Points on a hilly landscape, in no order, each with its height.
A ball rolls from a point to the lowest of its 6 nearest points, and stops where none of them is lower. Distance is the straight distance between rows; heights are no part of it.
k176: [-43 -26  13 -26   9  51   0  19   4  10  -7  17  17  11  25   0 -24   7
 -29  12   0   6   8 -10  -3 -32  18  -5 -26  -7   8 -14  24  -7 -25 -53]  (h 443)
k339: [-32 -42  39 -19 -39 -31  -5  -2 -61   5  95  -5 -77 -28  33  37  -2  32
 -13 -78  30 -56 -31  -8  23 -20   0 -18 -41  20 -15  17  12  60  37 -14]  (h 195)
k663: [ 25  12  -8  22  38  55  -8  -6 -21   7  -4  30   4 -14  -7 -63 -43 -30
  24 -25   2  29  15  12  16   9  14  12 -59 -10  31 -38 -10 -34  -3 -26]  (h 215)
k815: [  2 -37  28 -37  -8 -51   8 -29   3  -6  27 -37  -9  11  19  23   5   9
 -20  20  -9 -39 -43 -15 -21  14 -32  -4  18  33 -30  25   6  26  56  12]  (h 28)
k610: [-29   9 -21 -14 -13  33 -59  -6  16  60   5   2 -22   9 -43  24  -9 -39
 -12  70  12  19  46 -29 -35 -36  27 -11  -5  12   4 -17  45  -7 -36 -88]  (h 266)
k974: [ -7   4 -27 -24  30  45 -32  11  34  23 -36  -6  22  12  -9 -44 -18 -42
  -4  16   6   6  17  -6  -6   1  21 -10 -26 -12  21   9   6  -9 -20 -36]  (h 217)
k849: [ 52   3  17 -41   7 -56  13 -63  49  26 -23 -40  17   9  -2  52  21   7
  23  62  10 -58 -40 -25  -6  82 -29  -7  69  -4 -38  34 -19 -36  20  73]  (h 228)
k538: [ -9   2  26  19 -23  29  33  28 -78 -36  41  29 -28 -10  41  31   5  27
 -23 -54   8  13 -27  30  27 -31  29  -6 -48 -12   9 -54   8   5   3  -7]  (h 257)
k93: [ -3  11  17  35 -31   1  36  28 -76 -31  53  24 -49 -27  36  26  16  35
 -18 -72   7  13 -41  32  36 -35  22  -6 -28   0  -7 -35  -6  41  23   4]  (h 260)
k279: [-25 -59  54 -47 -21 -60  -8 -37  -9  37  62 -55 -31 -14  39  31 -10  31
 -29  18  37 -56 -22 -78 -53  -7 -64 -49  -3  52 -30  35  46  11  26  -5]  (h 170)
k690: [ 21 -10  29 -30   7 -42  13 -31  46 -21 -27 -61  21   7   1  27  18   1
  -7  79 -16 -39 -28  -9 -18  35 -37 -16  67  -5 -31  36 -15   4  30  24]  (h 269)
k10: [-10  -6 -11 -26  29  49 -29  13  19  40 -24   3  15   3 -18 -30 -32 -41
  -5  25  -1  12  25 -14  -3  -8  27   1 -36  -5  26  -1  16 -10 -23 -53]  (h 171)
k417: [ 19   4  17  42   5  52  -6   9 -58  32  13  31  -8 -53 -24 -43 -91 -43
  14   0 -15  19  54  -6  25 -13   7  31 -58   4  42 -48   0  -2   0 -72]  (h 243)
k830: [-34 -42  13 -42  -1  11   7  12  16 -11   4 -16  14  28  29  20 -10  12
 -24  50  -8   2 -24   1 -14 -37 -15 -23  18 -16 -10  15   9  15   7 -24]  (h 498)
k811: [ 54  15 -46 -14  53  47 -27   1  -1  43 -56  -2  12  -9 -37 -34 -35 -63
  26  19 -21  30  40   7   5 -19 -10   1 -33 -20  38  21  -4 -11 -16 -40]  (h 21)
k550: [  71   17 -100    7   53   39  -10   -7   39   11  -58  -11   37  -13
  -41  -53   10  -67   40    0    1    8   31    6  -14   14   -9  -25
   24  -31   11   30  -22  -21  -12   16]  (h 288)
k45: [ -8  21  16  44 -25  20  34  30 -65 -39  33  34 -24 -26  33  -3  26  36
 -18 -69  21  40 -22  31  31 -29  32  -2 -40  -7   0 -61  -6   2  -7   5]  (h 225)
k500: [ 15  30  -2 -12 -15 -60  21 -33  30  13 -31  -7  21  21   2  58  27  34
  26  15 -13 -15  -3   4  10  58 -24  24  53   3 -25  25 -35 -13   9  98]  (h 176)
k987: [ -2  17 -50  30  18  17 -13   0  46 -37 -25  13  48   9 -20 -66  20 -23
  27 -16   5   4  20   3 -15  37   8   4  14   9   9   0 -10 -35  -9  43]  (h 233)
k781: [-29 -55  14 -34 -18   8  21  12 -36  -7  53  10 -12  11  42  48 -30  22
 -20  -7 -13 -15 -37   8   9 -42  -1 -11 -13  -3   1 -13  19  25  11 -30]  (h 524)
k311: [-40 -23  -3 -27 -13  30 -44  11  29  43  16  14 -24  18 -16  61  -4   5
 -19  83  10   5  21 -22 -30 -52  15 -32   7 -12  -9 -20  33   2 -36 -84]  (h 506)
k119: [  0  51  10  50 -10 -74  58  24 -22  34 -21  11 -21 -17   6  27  12  69
   4 -61 -26  17 -12  16  53  19  -7  58  14  -1  -3  15 -31  22 -25  72]  (h 333)
k292: [ 15  25  12   0  -5 -74  17 -25 -11  27  16   4 -23  14  -5  50  32  47
   6 -17 -11 -30 -24  -3  12  42 -13  28  16  37 -34  14 -33  24  39  55]  (h 181)
k486: [  2   3  42  44 -20  61  -4   7 -66  16  23  40 -25 -60  -4 -39 -84 -35
  -4 -32   4  10  38   8  27  -4  28  35 -68   4  32 -74   7 -25   3 -48]  (h 311)
k15: [ 35  18 -65  -3  16  27 -28  -5  67  -8 -54 -39  37   3 -36 -60  35 -60
  11  32  19 -25  23  -9 -27  34  12 -32  55 -36   9  49   1 -12 -12  11]  (h 512)
k923: [-57 -40  11 -19 -13  38 -11  15  -9  22  24  28  -9  -9  12  56 -29   9
 -17  41 -10 -10   8 -17  -3 -57  17 -18  -6  -2  -7 -40  27  -3 -40 -83]  (h 487)
k337: [  3  14   7  27 -21 -54  26  -1 -42  -4  44  14 -41 -20   9  26  33  49
  -9 -53 -11 -14 -34  16  31   7   3  21  -9  24 -25  -2 -20  50  39  22]  (h 337)
k487: [-51  -7   1   4  -4  41 -35   8  -3  41  16  18 -16 -14 -13  18 -37 -26
 -21  33   5   6  50 -26  -3 -33  29   2 -29  19   7 -38  36  -7 -42 -93]  (h 218)
k156: [ -9  41   9  59 -13 -45  27  22   2 -21 -37  18  16   1 -12  -3  31  43
  15 -57 -14  25  26  21  20  20  -1  54  19  17   7   1  -9 -15 -41  74]  (h 335)
k702: [ 22  11  15 -11  -7 -65   9 -39   6   9   1 -14  -8  18  -3  49  32  30
   5  16 -17 -37 -30   0  -9  46 -18  16  29  33 -34  19 -26  11  44  55]  (h 111)
k860: [  0  48   7  48 -13 -68  45  25 -28  10  -6  23 -24 -12   1  31  36  60
   1 -54 -25   9 -12  17  37   8  -5  50  13  17 -13   3 -29  35  -5  52]  (h 393)
k579: [-38  -9  -5 -38   8  38 -40  16  26  40 -15  -1   4  24 -12  16  -5  -9
 -17  60  17  15  23 -23 -19 -32  19 -14   1 -16   4   5  26  -5 -43 -68]  (h 417)
k245: [ 37  15 -50  89  57   9  14   8  12  -4  -9  37   4 -27 -38 -61 -28 -21
  62 -68   4  56  49  35   3  10 -16  34  17 -29  52 -16 -27 -58  -8  71]  (h 360)
k927: [-12 -17  29  -2 -36  10  30  30 -81 -17  70  21 -49 -26  43  50 -19  27
 -18 -63   5 -19 -44  35  31 -49  29  -9 -45  -7   4 -35   4  38  13 -11]  (h 332)
k764: [  8  15 -22  44  30  21  -7   3 -10 -13   9  43  10 -12 -14 -70  -4 -12
  30 -57  16  44   6  18   3  21  23  28 -27  -8  24 -48 -13 -38  -6  30]  (h 256)
k638: [-19   7 -16   6  15  24  -4   1  25 -45 -18   0  38  24   4 -53  19 -10
   1 -14   1   8  -2   4 -10   9  13  -9  -8  -2   3  -4 -13 -23  -8   5]  (h 22)
k455: [ -2 -37  19 -38   0 -27   2  -6  38 -16 -14 -51  17  11  13  15  -1  -4
 -20  77  -7 -16 -33  -7 -23  -2 -34 -26  61 -11 -19  38   0  23  23   1]  (h 270)
k441: [  4  19   2   1 -17 -29  18 -29  41 -34 -39 -18  36  26  -1  22  36  19
  20  42 -18 -28   3  -2  -7  38 -25   2  57   1 -22  31 -22 -17   8  59]  (h 106)
k675: [-21   6  46  21 -36  46  27  33 -78 -24  30  35 -36 -38  41  35 -23  26
 -23 -60  23   5 -11  27  27 -41  44  -6 -61 -10  17 -71  13  -6  -5 -22]  (h 303)
k875: [ -2  10  16  33 -25 -43  27   5 -54   2  64  15 -60 -38  13  24  31  46
 -12 -65   4 -18 -43  22  40  -2  11  18 -14  22 -31 -11 -17  61  39   8]  (h 255)
k594: [  9  46   4  32   0 -73  61  27   0  37 -47  -3 -10  -4  15  16   9  70
  10 -66 -18   9   4  16  65  36  -9  50  18 -12  -5  39 -33  11 -23  93]  (h 331)
k866: [ -9  49  18  76 -17 -44  37  31 -28 -19  -3  25 -13 -25   1  -1  41  51
   1 -74 -12  41  -1  18  23  -7  11  44  10  12  -6 -23 -10  11 -29  55]  (h 314)
k992: [  0  12  21  25   6  60  -1   6 -43 -10  13  39  -7 -19  12 -42 -29 -12
   0 -46  14  29  11  14  22   3  40  19 -74  -3  22 -64   5 -41  -4 -26]  (h 207)
k246: [-17  -9  -3 -45  14  18 -29  15  62  -4 -41 -44  18  35  -6 -11  21 -31
 -26  66  26   2  13 -18 -28  -9   3 -41  38 -36   7  43  14   6 -25 -19]  (h 346)
k880: [ -6 -27  15  -6 -25 -27  23  -1 -48 -24  62  -4 -42   0  25  35   6  29
 -19 -42  -7 -24 -41  22  13 -11  -2   1 -22  22 -21   0   2  51  44   1]  (h 264)
k377: [-10  20  15  46 -11  15  14  24 -40 -44  19  32  -6  -9  21 -22  28  27
  -7 -69  16  35  -8  19  12  -3  30   7 -39   7   3 -57  -3 -16  -8  13]  (h 214)
k775: [ -3  51  22  72  -6 -52  47  41  -5   0 -48   5  -7 -17   3 -18  21  62
   8 -80 -24  27  20  22  51  14   5  59  14   2  10  15  -7 -11 -54  85]  (h 330)
k808: [  1  15 -39  -1  31  36 -23  -1  35 -18 -37  -8  40  15 -10 -65   6 -41
   5   4   4   5   7  -1  -9  14  19 -17 -13 -11  10   6  -4 -22 -13  -3]  (h 193)
k381: [-11  50  18  73 -18 -68  58  23 -38  23   7  22 -33 -42   7  18  18  71
  -1 -72 -19  14 -28  14  54  -2   8  53  10  10 -15  -5 -33  40  -8  34]  (h 351)
k802: [-12  27 -16  33 -20 -12   8  -6  43 -44 -40   2  40  19 -13 -14  36  14
  30  -9 -10  -6  27   5  -1  39  -5  24  39  14   1  13 -11 -33 -28  75]  (h 213)
k309: [-30 -23   2 -59   1  11 -37  17  45  26 -13 -20   8  36  -5  23  12  -3
 -19  87  31  18   8 -16 -36 -37  -4 -38  40 -42   7  30  31  10 -28 -40]  (h 434)
k784: [-12  30   1  27 -18 -34  25 -15  19 -41 -25   7  28  21  -3  17  41  29
  12   1 -21  -2   7   8   0  25 -16  17  30  13 -11   6 -21 -12  -2  55]  (h 198)
k535: [ 39  21  19  47  10  58   6   2 -70  18  10  43 -13 -45 -18 -56 -81 -29
  21 -19 -12  29  36  14  33  -7   5  39 -68 -13  36 -54 -10 -19  15 -46]  (h 334)
k288: [ 63  19 -83 -26  30  33 -40   2  56  11 -65 -47  26   0 -47 -44  27 -79
   6  33  24  -7  28   3 -27  21   9 -30  39 -49  22  55   5 -12 -22   3]  (h 553)
k895: [-12  36   2  32 -20 -43  24  -1  -7 -35 -10  14   6  13   1  26  43  46
  13 -30 -24  12  -5  15   5  13 -11  31  14  19 -12  -7 -23   7  -2  50]  (h 347)
k831: [ -1  39   3  54 -21 -58  38  12 -37  -6  17  24 -26 -14   3  29  41  54
  -6 -52 -16  14 -20  19  29  -1   0  38   5  21 -23 -11 -30  39   9  31]  (h 363)
k544: [ 28  15 -59 -32  22  27 -42   1  66   6 -53 -45  28  15 -31 -46  23 -66
  -5  30  27  -8  20 -10 -23  21  14 -32  33 -44  18  53  13  -9 -16  -2]  (h 494)
k540: [ 71  24 -39  21  58  60   6  -7 -11  18 -39  26  12 -13 -25 -52 -42 -45
  58 -13 -23  41  40   4  16  -3 -19   5 -37 -19  32  -3 -32 -33  -6 -26]  (h 23)
k158: [  7   7   5 -17  -2   0 -10 -10  72 -40 -54 -59  30  16  -9 -14  44 -23
  -4  77  11 -31  12 -16 -20  25 -13 -38  76 -38 -11  59   1  -2  -8   5]  (h 377)
k722: [ 45   1  35 -45  13 -66   6 -58  33  47  -4 -34   5  21  -1  51  29  20
  18  22  32 -63 -37 -33 -16  76 -22  -7  40  22 -35  38 -14 -32  26  78]  (h 133)
k46: [  8  12 -37  15  28  38 -10  -1  10 -16  -7  20  23   5 -10 -72 -11 -28
  22 -27  11  22   4   9  -5  21  20   5 -33  -2  16 -18 -16 -33  -6   2]  (h 200)
k254: [ -8  16 -19 -52  -1  28 -59  17  46  48 -29 -21   3  38 -39  17   1 -48
 -15  63  36  19  33 -28 -40 -13  20 -25  16 -25  23  28  38 -14 -43 -45]  (h 367)
k776: [-10 -14  12  -4  -8 -12  17 -11   6 -50  -8 -15  22  28  21  12  24  18
 -10  16 -18  -9 -23   7 -16  -4 -18  -9  13   5 -16   3 -14  11  27  13]  (h 267)
k819: [ -21    1  -32   11  -15   33  -66  -17  -14   49   32    3  -32  -23
  -40   17  -20  -60   -3   57    3   27   64  -25  -23  -35   28   -6
  -24   28    3  -37   37    7  -28 -105]  (h 190)
k847: [ 47  18 -20   8  39  54 -13   4 -25  43 -36   8   9 -28 -37 -34 -57 -55
  28  16 -29  27  51  -1  10 -23 -11  15 -47  -1  42 -10 -13  -6 -11 -56]  (h 114)
k465: [  8  29   0   8   6 -85  42   3   2  61 -13   2 -22  -2   5  49  19  66
  10 -46  -9  -4 -10   7  41  49 -11  43  20  14 -16  29 -41  25   1  87]  (h 14)
k114: [-18 -18   9 -33   4  -1   4   0  41 -32 -25 -34  25  25  19   2  16   9
 -21  55  -1  -5 -16  -2 -20 -10 -19 -32  40 -15 -15  30  -3  13   8  -7]  (h 298)
k51: [-11   5  -9 -15   9   7  -9   2  56 -40 -46 -41  40  25  -1 -24  28 -17
  -9  41   7 -18   5 -10 -22   7  -2 -37  39 -17  -7  40  -5  -6   0  -3]  (h 50)
k208: [ 49  13 -60 -43  41  38 -43   3  36  38 -61 -37  17   6 -37 -29  -2 -78
   1  29   9   8  26  -2 -19   0   6 -21   4 -42  31  38  10  -5 -21 -18]  (h 356)
k370: [ 44  18 -40  20  48  47 -10  -9 -10  13 -16  34  13 -13 -18 -69 -38 -35
  45 -26  -3  36  18  12  10  10  -1  10 -47 -18  34 -28 -27 -35  -3  -6]  (h 156)
k230: [-28 -20   5 -24   9  24   5   5  21 -35 -23  -9  27  24  29 -15   9   5
 -21  15  -1   6  -1  -6  -7 -17   6 -20  -5  -9   4   4   0  -3  -1 -18]  (h 352)
k652: [  5 -14  21 -16 -12 -38  12 -23  11 -34   6 -27   7  19  16  26  18  18
 -11  30 -22 -27 -34   0 -15  18 -30  -3  24  14 -27  17 -14  15  46  25]  (h 107)
k575: [-23 -39  19 -24 -28  15  26  17 -62 -18  67  14 -25  -7  45  59 -27  20
 -24 -37  -3 -17 -42  17  20 -44   6  -7 -29  -1   7 -28  14  27  15 -25]  (h 428)
k61: [-11 -48  18 -28 -21 -16  19  -2 -28 -22  48  -9 -17  10  36  35 -11  21
 -23  -7 -17 -15 -49   8  -1 -21 -11  -5  -6  10 -11   0  15  36  41  -6]  (h 315)
k110: [ 60  23  12  47  24  63  13  -3 -49  16  -8  52  -9 -40 -15 -55 -75 -27
  44 -21 -16  40  37  16  25 -12  -7  33 -59 -19  35 -46 -23 -28  18 -36]  (h 362)
k134: [  1   0 -17  31  -5  34 -37   3 -44  45  27  19 -17 -54 -44 -18 -68 -68
  10  26 -18  43  71 -17   8 -32  12  15 -33  23  28 -39  15  20 -22 -98]  (h 158)
k223: [ 12  16  15  -9 -17 -52  18 -35  21 -21 -21 -15  18  24   3  41  30  21
   8  32 -22 -24 -19   4 -11  36 -30   3  44   8 -32  15 -26   1  30  54]  (h 148)
k447: [-13  -4  13   1  13  58 -10  16 -21  23   0  18   6 -18   1 -30 -50 -26
  -7  -4  -6  12  25  -7  13  -7  26  15 -63   3  26 -34  14 -19 -24 -60]  (h 162)
k631: [-16  -1  20  23 -14  39  23  12 -43 -39  19  33  -8  -4  33  -7   2  18
 -14 -47   9  24 -10  20  11 -12  34   0 -50  -3  14 -54   7 -14  -7 -10]  (h 241)
k994: [  9   2 -16   0  24  48 -22   9 -17  48 -12   6   3 -15 -32 -36 -56 -54
   2  19 -18  17  39  -6  13  -9  10  15 -47   3  34 -11   7  -7 -20 -67]  (h 128)
k55: [  3  18 -52  41  25  13  -8   3  30 -24 -12  20  39   0 -35 -68  12 -28
  36 -40   7  19  19  13  -7  29  10  15   3   3  20 -19 -20 -40 -16  51]  (h 300)
k281: [  4  20 -20   2  -6  11 -12 -14  74 -41 -55 -36  47   9 -18 -38  50 -25
  12  49   8 -38  18 -18 -22  33   4 -30  62 -23  -8  49   0 -16 -15  24]  (h 361)
k225: [-10 -23   6 -14 -15 -12  19  -5 -19 -44  23  -8  -1  20  32  21   6  18
 -18  -7 -18  -7 -35  12  -8 -16 -10  -1  -7  13 -15   4  -3  25  35  -2]  (h 473)
k117: [ 29  12 -39 -29   4  16 -36   2  82 -16 -55 -61  32  12 -36 -37  49 -66
 -13  53  37 -23  25 -16 -32  36  11 -40  69 -54  14  65  15  -5 -20   0]  (h 672)
k194: [-34 -48   2 -54  -6  10 -27  19  27  31   9   3  -4  20  11  48  -3  17
 -17  82   7   7 -10 -14 -17 -56  -7 -32  25 -25 -15   0  27  11 -22 -52]  (h 43)
k705: [ -4 -46  29 -30 -15 -48   7 -21 -19 -16  44 -27 -17  13  21  26  -3  16
 -23  -3  -8 -36 -41  -6  -7  11 -27  -3   3  35 -25  23   6  34  59   6]  (h 77)
k499: [  5  -8  16   8 -20 -55  17 -20 -34   0  46  -2 -38   0  10  36  23  37
 -11 -35  -5 -32 -34   8   7  16  -8  19  -9  40 -31   8  -9  41  58  21]  (h 259)
k473: [ 11  19  11  28 -14 -61  23 -10 -29  -1  31   9 -30  -4   0  38  37  50
  -2 -42 -14 -10 -29   9  13  19   0  25   4  36 -29   1 -23  40  39  32]  (h 343)
k4: [ 21  16 -45 -62   7  33 -58  11  50  41 -39 -42  12  29 -41  -4   5 -76
 -10  52  40  11  30 -13 -37   4  15 -27  28 -52  32  51  32 -12 -33 -22]  (h 94)
k404: [ 65  17 -38   2  53  54  -8   0  -6  28 -45  10   8 -12 -29 -44 -48 -57
  41   3 -26  34  38   8   8 -12 -11   1 -41 -18  34  -5 -20 -20 -13 -37]  (h 112)
k193: [ -6  10   9  21 -22 -37  32   2 -34 -36  30   8 -15  10  18  30  35  33
  -9 -31 -21   9 -26  20  13  -7   0  17  -1  18 -14 -13 -17  31  35  19]  (h 438)
k794: [  8  30   7  24  -8 -75  24 -11 -16  23  11  13 -20   1  -4  40  34  50
   5 -31 -16 -10 -20  10  21  36  -8  34  13  30 -29   8 -31  30  22  51]  (h 306)
k322: [  6  11 -38 -29  30  35 -36   6  54   8 -46 -32  27  13 -17 -49   2 -48
  -6  28  16   3  17 -15 -17  10  18 -28   3 -27  14  34   9  -3 -18 -13]  (h 321)
k635: [-21 -73  18 -56 -25 -32 -10 -12 -21  12  65 -12 -16  -1  35  38 -31  14
 -18   8  -2 -25 -45 -15  -6 -24 -23 -10   4  19 -20  21  30  39  27 -17]  (h 173)
k294: [ 24  22  -3  47  21  30 -11  -2 -31  -6  15  49  -6 -20  -5 -66 -24 -12
  26 -62  21  48   9  24  17  15  30  25 -55 -13  25 -61  -7 -44  -1  16]  (h 237)
k133: [ -4  29   9  56 -25 -22  43  21 -56 -33  38  28 -23 -22  19  14  40  46
 -10 -68   5  27 -29  28  27 -24  20  14  -6   8 -15 -32 -12  21   5  17]  (h 247)
k425: [ 58  24 -42  47  58  40   8  -9 -16  -1 -19  51   1 -15 -22 -61 -39 -27
  70 -35  -3  54  34  18  13  -4 -22  14 -33 -26  32 -30 -42 -47   3  16]  (h 209)
k909: [-28  -7  10  -7   7  46   8  11  -6 -27  -8  14  20  16  27 -28  -8   0
 -18 -12   1  11   0   3   6 -14  24  -3 -39  -4  16 -23   6 -19 -11 -24]  (h 271)
k698: [ 38  14 -82  19  54  38 -11  -4  26  -1 -31  20  34  -8 -30 -69 -11 -52
  47 -15  -1  14  22  11  -9  17  -6  -7  -4 -20  24  -2 -30 -36 -12  19]  (h 289)
k730: [-11  20 -12   8 -10  -3   7 -12  42 -54 -43  -6  41  23  -2 -18  39   5
   9  17 -11 -18   3  -3 -12  26  -6 -11  34   4 -16  21 -14 -17   5  29]  (h 12)
k249: [-26 -66   1 -53 -16   0 -35   7   9  37  43  16 -23   5   4  62 -18  30
 -15  80  -5 -13 -27  -7  -9 -55  -8 -33  31 -13 -23 -10  37  19 -17 -56]  (h 301)
k298: [ -3  20 -26  12  -5  13  -8  -9  67 -44 -43 -22  53  24 -22 -46  38 -21
  19  23   3 -23  16 -10 -16  35   5 -17  46  -5 -10  30  -8 -23 -10  31]  (h 185)
k685: [-14  -1  11  10 -20   8  32  11 -42 -52  27  18 -11   6  35  22  24  26
 -15 -41  -5  13 -29  21  11 -25   6  -1 -30   5  -3 -25  -9  12  17   3]  (h 379)
k384: [-31 -43   1 -41 -12  17 -45   9  25  41  27  15 -25  14  -5  66  -3  25
 -12 104   5  -6  -5 -10 -25 -58   2 -42  28 -17 -13 -16  38  12 -22 -67]  (h 405)
k864: [-30 -16   4 -42   6  15 -14  17  39  -6 -23 -28  26  30  12   3  10  -9
 -26  57   9   8  -3  -9 -19 -30  -3 -44  32 -33  -3  29  14   9 -16 -28]  (h 441)
k218: [-14  29   7  51 -21 -28  30  16 -24 -38   7  22  -4   0   9   7  47  42
   0 -53  -9  30  -2  16  11  -6   7  22   0  14 -12 -29 -13   6  -7  36]  (h 274)
k236: [-28  -7  -3 -51  -3  20 -44  17  44  39  -8  -6  -7  36 -20  35   4 -10
 -16  91  36  14  19 -22 -40 -43  10 -35  27 -27   8  12  38  -3 -39 -60]  (h 465)
k986: [ 32 -24  52 -46   4 -64  -6 -51  30  26   2 -62  -4   2   3  29   8   5
 -10  41  11 -71 -46 -42 -32  50 -39  -8  26  36 -38  34  11 -12  46  30]  (h 129)
k38: [-39 -58  12 -48  -4  11  -5  16   2  10  30   9   4  11  34  44 -29  17
 -25  41  -7  -2 -32   0  -2 -47  -9 -25  16  -9  -9   0  21  22  -6 -38]  (h 496)
k338: [ 70  19 -79  -8  59  48 -11  -3  21  17 -63   1  21  -4 -29 -50 -14 -63
  41   0 -10  26  31  10  -3  -2 -14 -21 -12 -26  22  16 -24 -27 -16  -4]  (h 186)
k428: [ -7 -72  40 -58 -19 -57 -10 -24   4  17  47 -50 -12   4  16  24 -19   1
 -30  33   9 -32 -36 -31 -25  -3 -42 -22  31  34 -34  37  31  30  40  -6]  (h 80)
k99: [-12 -50  40 -28 -25 -50  -3 -25 -34   3  68 -26 -42   4  24  29   0  27
 -21 -26  14 -51 -32 -23  -9   3 -26 -10 -14  42 -21  33  19  34  56   1]  (h 144)
k187: [-27 -75  37 -54 -33 -54 -17 -30 -19  22  76 -25 -28  -2  32  31 -31  21
 -23   5  20 -40 -34 -54 -23 -10 -39 -36   8  41 -29  37  47  29  26 -14]  (h 127)
k98: [-14  -6   5 -15  -1   4  12  -4  38 -50 -30 -27  36  32  13  -9  25   5
 -12  37 -11 -10  -9  -7 -15   1 -12 -23  29 -12 -15  22  -9   2  10   2]  (h 197)
k280: [ 38  -2  32 -32  -1 -52   7 -49  38   6 -16 -43  12  12  -1  38  13   6
   6  58 -14 -56 -41 -12 -17  60 -31  -4  50  16 -34  30 -14 -14  38  48]  (h 136)
k516: [-18   1  33  22  -9  59  -2  11 -45  10  16  30  -7 -37   7 -27 -70 -23
  -9 -22   6  13  25   1  22   1  33  25 -71   8  32 -63  16 -35 -11 -61]  (h 210)
k399: [ -4  48   8  35 -14 -56  39  20  15   6 -50   2   0   7   3  23  27  54
  13 -51 -20  13  30  22  37  34 -10  49  23   3   3  21 -18  -3 -35 100]  (h 402)
k609: [-28 -80  16 -68 -31 -23 -24  -6  -5  28  64   9 -23  -2  31  39 -39  16
 -14  37  -5 -18 -45 -18  -7 -37 -16 -36  24   5 -26   7  45  31  -2 -29]  (h 212)
k54: [ 22   5  14 -15 -11 -31  10 -37  44 -34 -36 -43  30  16   6  20  22   5
   4  62 -19 -40 -16 -10 -14  32 -35 -16  60  -5 -33  31 -16   0  28  37]  (h 184)
k536: [-18 -64  14 -67  -3 -19 -26   5  23  20  22 -24  -7  11  12  40 -11   8
 -19  84   6  -4 -35  -7 -18 -37 -29 -37  48 -19 -22  22  30  32  -5 -33]  (h 40)
k402: [  7 -52  41 -51  -6 -55  -8 -28  23   5  21 -59  -5   2  14  17 -13  -6
 -27  56   0 -35 -40 -21 -27  14 -48 -23  43  22 -37  37  17  18  38   5]  (h 103)
k951: [-13 -29  30  -8 -29 -44   8  -8 -58  -4  78 -10 -65 -19  25  33  10  30
 -19 -63  19 -45 -30   4  15  -3   2  -4 -29  30 -20  13   3  59  55  -4]  (h 49)
k172: [-17  10   4  23  -3   9  13   8  -2 -60   1  22  16  23  18 -22  32  12
  -6 -30   2  23  -4  13 -11   3  10   2 -15   4  -4 -21  -5 -13   0  14]  (h 42)
k395: [-14  21 -31  52   7  -1  -2   6  16 -31  -8  24  24   4 -32 -62  18  -2
  27 -51   5  23  22  18  -3  27  16  29   5  13  22 -14  -3 -36 -22  58]  (h 275)
k604: [ -4  17 -33 -36   4  31 -66   1  22  70 -13  -9  -6  15 -51  15 -20 -65
  -4  61  14  24  47 -27 -36 -18  18   1  -2  -3  23   6  37  -6 -37 -65]  (h 284)
k414: [-39 -35  12 -35   3  33   1  21   7   2   5   8  15  21  21  19 -19  14
 -23  31  -8   5  -8  -7  -2 -40   5 -19  -6 -10   8  -5  24   1 -18 -48]  (h 602)
k771: [-11  25 -19  25  -7  -6   0 -13  47 -53 -38  -2  46  23 -13 -32  38  -4
  19   4  -1 -16  15  -7  -8  32  -4  -3  39   8  -7  18 -12 -30 -12  46]  (h 113)
k863: [-23   1 -11 -46  13  33 -44  15  47  34 -30 -14  11  26 -14  -4   5 -35
 -22  51  28  11  21 -23 -26 -21  19 -28   5 -28  21  26  24  -2 -38 -39]  (h 433)
k58: [-14  27   4  73   3 -25  11  23   4 -23 -20  16   7 -10 -24 -41  29  24
  20 -72  -5  37  26  24  12  21  19  50  10   9  16 -14  -2 -23 -44  78]  (h 279)
k862: [-21 -20  28   7 -39 -28  15   6 -70  -5  89   0 -83 -42  26  28   5  28
 -10 -89  23 -46 -38  14  35 -14  17  -7 -38  20 -20   0  -5  69  40  -5]  (h 189)
k173: [  7   6 -20   9   7  40 -37   3 -26  55   6  10  -9 -38 -45  -6 -57 -66
  11  28 -19  28  65 -16   3 -25  11  20 -31  15  29 -23  13  14 -29 -83]  (h 147)
k130: [ 51  16 -74  51  62  31  15  -4  15  -7 -31  33  24 -13 -32 -60 -29 -39
  66 -37   4  40  39   9  -5   5 -24   1   7 -26  25  -8 -42 -50  -6  36]  (h 322)
k856: [ 42  11   4  32  22  60   4  -1 -46  29   1  26  -9 -41 -27 -53 -81 -42
  26  -3 -29  27  48   8  24 -13  -3  32 -57  -8  38 -29 -10 -11   0 -60]  (h 208)
k49: [ 26 -16  43 -32   1 -67  -5 -50  16  17   8 -38 -10  12   0  36  14  13
  -4  26   1 -64 -38 -23 -25  48 -31  -9  25  41 -38  32  -1   1  55  41]  (h 74)
k565: [-10  19 -13  47   8   6   0  10   2 -33   3  32  12   3  -8 -57  18   1
  14 -59  13  40  12  18  -2  17  19  25 -17   7   9 -34  -9 -29 -17  42]  (h 227)
k244: [ 16 -21  59 -33  -1 -66  -8 -47   5  27  29 -37 -23   6  11  32  24  31
 -15   7  18 -70 -29 -42 -33  38 -34 -11  -4  53 -35  34   9  -1  56  28]  (h 72)
k569: [-27 -31  16 -18 -12  27  25  13 -31 -26  29  13   5  14  38  27 -11  20
 -20  -8  -9  -5 -26   9   8 -37   1  -8 -25  -9   7 -22  10   2   3 -26]  (h 573)
k603: [-26   5  54  26 -32  61  11  21 -67  -3  21  41 -24 -47  28  10 -56  -1
 -22 -45  19  -1  19  18  28 -21  41   7 -69  -6  25 -78  21 -26 -11 -44]  (h 290)
k287: [-18  34  -9  43 -16 -19  11   6  30 -40 -24  20  31  11 -14 -23  40  17
  24 -32  -4   8  27  14   1  33   1  33  24  15   3  -2  -5 -32 -25  75]  (h 268)
k758: [-42 -20  33  -1 -16  53  19  26 -39 -12  20  30   2  -7  34  26 -34  11
 -26 -26   0   2  -2   5  15 -31  29   6 -50   0  20 -49  18 -15 -17 -47]  (h 336)

For each start below, name the point where the ball stops.
k579 | k811
k486 | k811
k381 | k638
k603 | k811
k575 | k638
k675 | k638
k831 | k638

Call two points neighbours if one is among the 6 nearest of the other. Go from one point of each pair to the other, from neighbour to neighbour, staying as low as possible. Name the highest point that can't be avoided.
k730 / k638 | k987
k951 / k815 | k99
k730 / k815 | k223
k730 / k536 | k609
k811 / k638 | k46
